Each scene shows the same named points in several views. A view is turned or mirrored, shifted and resized as a whole, has a little noise and may leave points out.
(in the rows, 100 means zero)

Scene 1
View 1
Z_58: [ 94 100  97  97 100  93 101 108 113  97  99 103  95  96 102 102 106 101
  96 102 103  98 105 106]
Z_839: [ 87 100 119 101  94  85  99 109 125 103 115  98 106 101  95 109 110 104
  81 108 113 100 100  98]
Z_56: [ 95 103 100 100 100  93 100 108 119 100 101 105  94  96 101 104 106 102
  96 103 100  99 105 103]
Z_63: [ 89 102 123  92 101  84 104 116 115  99 127  92 116 101  89 111 117 104
  69 105 120  98 106 105]
Z_125: [ 93 101 103  92 105  91 104 112 111  95 109  99 103  98  97 104 111 101
  88 102 107  95 109 108]
Z_637: [ 99 105  95  87 114  94 108 117 100  89 108 101 102  95  99 104 113 100
  88  96 103  93 116 113]
Z_601: [ 99 105  92 100 106  95 102 109 113  99  98 109  91  93 104 102 106 102
 101 100  92  97 108 105]
Z_926: [ 89 102 120  95  99  85 102 114 117  99 121  96 111 101  91 110 114 103
  75 105 115  97 105 102]
Z_932: [ 92  91  91  91  97  94 102 105 109  89  89  96  96  99 106  96 100  99
 100 104 113  97 105 116]
Z_948: [ 92 104 112  87 106  88 107 117 107  91 121  93 114  99  92 108 116 102
  74 101 117  96 112 109]
Z_287: [ 93 100  99  94 101  92 102 109 112  94 101 101  99  97 100 102 107 101
  94 102 106  97 107 109]
Z_23: [ 97 105  92  91 109  95 106 113 105  91 104 102  98  94 100 102 110 100
  93  97 101  94 113 112]
Z_192: [101 115 101 101 114  95 106 116 113 102 114 111  98  91  97 110 116 103
  90  96  86  95 112  99]
Z_337: [100  95  67  88 108 101 105 105  97  81  77 103  86  94 112  91  99  96
 117  96  98  92 115 124]
Z_197: [ 85  91 114  96  87  86  98 107 121  98 104  93 104 103  98 103 104 103
  85 110 124 100  98 105]
Z_784: [ 85  93 120  82  97  82 105 116 108  88 122  81 120 106  90 107 113 100
  67 106 136  96 107 113]
Z_950: [ 94  94  91  94  98  94 101 105 111  91  89 100  92  99 106  96 100  98
 103 103 109  97 107 114]
View 2
Z_926: [103  86  96  79  91  77  91  69 111 103  89 103 111 116 113  91 122 122
 103  99 112  94 113 100]
Z_23: [102  90 105  94  90 120 105  84 100  90  90 108 134  96 102 111 119 100
 125  97 108  92 123  94]
Z_192: [ 98  77  92  96  99 111 102  73 105  95  93  88 138 116  99 103 121 115
 143  88 115  84 129  90]
Z_784: [106  92 101  56  79  73  83  76 106 106  82 115 105 103 118  94 128 111
  86  96 109 105 112 105]
Z_56: [103  89 104 113 100 110 110  75 104  85  98 104 127 106 102 104 109 112
 119 109 108  83 115  94]
Z_950: [106  97 115 113  94 121 115  84  98  79  96 120 123  88  99 112 107  96
 109 116  99  91 110  97]
Z_932: [107  97 117 109  91 119 113  85  99  80  95 124 121  85 102 113 109  95
 104 115  99  94 108  97]
Z_287: [105  92 106 101  94 109 106  80 102  89  94 111 124 100 103 107 113 105
 112 105 105  91 116  95]
Z_637: [101  85 101  78  84 121 100  87  98  94  85 103 141  93 102 114 126  95
 131  86 107  94 130  94]
Z_58: [105  91 107 108  97 111 109  79 103  86  95 110 124 101 102 106 111 106
 117 108 104  87 115  95]
Z_948: [104  87  97  65  82  88  87  76 105 103  83 106 118 104 113  99 127 109
 104  91 110 101 118 102]
Z_197: [108  98 108  99  96  84 103  73 106  90  93 119 101 106 112  95 109 115
  86 120 104  92 101 102]
Z_601: [101  87 103 114 102 125 112  79 101  85  97 101 135 104  96 110 110 106
 132 104 107  84 121  90]
Z_337: [105  98 121 119  89 157 124  98  90  69  94 123 145  70  92 130 109  74
 128 109  96  92 120  93]
View 3
Z_56: [ 86  93  71 100 105 108  93 105  94  99  88 109 115  79 103 112 100 118
 111  90  74 106  94  90]
Z_950: [ 86  90  73  98 110 104  89 104 104  90  97  96 116  92  93 107  99 114
 107  89  52  97  92  74]
Z_601: [ 86  97  68  94 111 108  94 111  95  88  91  97 111  73  98 114  91 121
 119  91  73 112  95  87]
Z_23: [ 85 102  73  99 107 104  94 112  97  97 101  96 107  84  93 101  88 109
 118 107  76 107  97  81]
Z_63: [ 89 100  85 120  92 100  94 100  87 133  99 127 108  94 101  93 105 100
 109 117  91  97  94  92]
Z_197: [ 90  86  85 115  94 103  89  90  95 121  92 127 121  99 101 101 118 108
  95  94  65  87  89  86]
Z_337: [ 84  94  65  82 124 104  88 116 115  62 107  65 110  90  83 109  78 116
 118  95  40 105  95  63]
Z_192: [ 84 105  69 102 106 109 100 117  87 103  91 106 104  66 102 108  88 114
 129 107 100 121  98  96]
Z_125: [ 87  99  77 107 102 105  94 106  94 110  99 109 108  87  98 100  96 108
 112 107  81 102  95  85]
Z_58: [ 87  94  73 101 106 107  93 105  96  97  94 105 114  84  98 107 100 116
 110  94  68 103  93  86]
Z_287: [ 87  92  75 101 104 106  91 102  96  99  92 108 115  85  99 108 103 115
 108  92  66  99  92  83]
Z_839: [ 89  93  81 115  94 105  94  95  85 127  88 133 116  86 109 103 114 111
 103  97  85  98  92  96]
Z_926: [ 90  97  84 119  92 103  95  99  85 131  95 130 111  91 105  96 108 103
 107 111  93  98  93  95]
View 4
Z_23: [ 88 111 117 101 102  95  88  91 105  93  82  98 100 102  90  94 110 107
  89  92 107  84 109 109]
Z_56: [ 84 102 113  92  99 103  85  91  92 108  79  92 119  97  88  82 106 108
  87  93  96  75 110  93]
Z_58: [ 86 105 115  96 100 100  85  91  97 103  81  95 112  99  90  85 107 108
  89  94 101  78 110  99]
Z_637: [ 91 113 115 101 104  94  86  93 108  88  84 102  96 105  95  95 111 113
  89  92 112  90 108 116]
Z_784: [ 97  95  87  83 110  98  67 108  90  93  82 110 110 112 121  84 102 146
 106  98 120  91 106 126]
Z_948: [ 95 103  96  87 111  99  75 102 102  87  80 108 104 108 111  86 106 135
  97  93 114  91 107 126]
Z_63: [ 94  97  84  79 114 105  70 105  97  89  74 106 114 107 115  76 100 145
  96  93 108  85 106 125]
Z_197: [ 90  92  98  83 101 102  73 102  79 111  80  97 126 103 104  75 102 130
 102  97 106  79 110  97]
Z_125: [ 89 105 108  92 104  99  81  94 100  94  81 101 108 103  98  86 106 118
  91  94 106  85 109 111]
Z_926: [ 93 100  90  80 113 107  72 103  97  92  73 103 117 106 109  75 101 138
  92  93 102  84 108 119]
Z_932: [ 85 102 122 101  90  90  88  93  85 113  92  93 110 102  91  90 111 106
 101  98 113  84 110  90]
Z_950: [ 84 104 123 102  91  94  88  92  87 112  91  92 111  98  87  91 111 103
  97  94 110  81 109  88]
Z_287: [ 87 105 113  95 100  99  84  93  95 101  82  96 110 101  93  87 107 113
  91  94 106  80 109 102]
Z_192: [ 87 116 110  93 113 106  88  87 120  79  69  98 105  98  87  86 107 108
  73  85  91  78 109 121]
Z_337: [ 82 114 146 121  84  83 102  83  96 109 100  90  91  99  77 108 119  80
  94  93 116  88 109  84]
Z_601: [ 83 112 122 100 101 100  91  86 107  97  78  93 108  97  81  88 109  98
  81  89  95  77 110  99]
Z_839: [ 89  96  92  80 110 108  74  99  93  99  71  98 123 102 105  72 100 132
  92  93  96  74 109 108]

Which points are out of place in each view (at most two, in the order of its rows)? Write none if all are in place.
view 1 => Z_784
view 2 => Z_637
view 3 => Z_63, Z_287
view 4 => Z_56
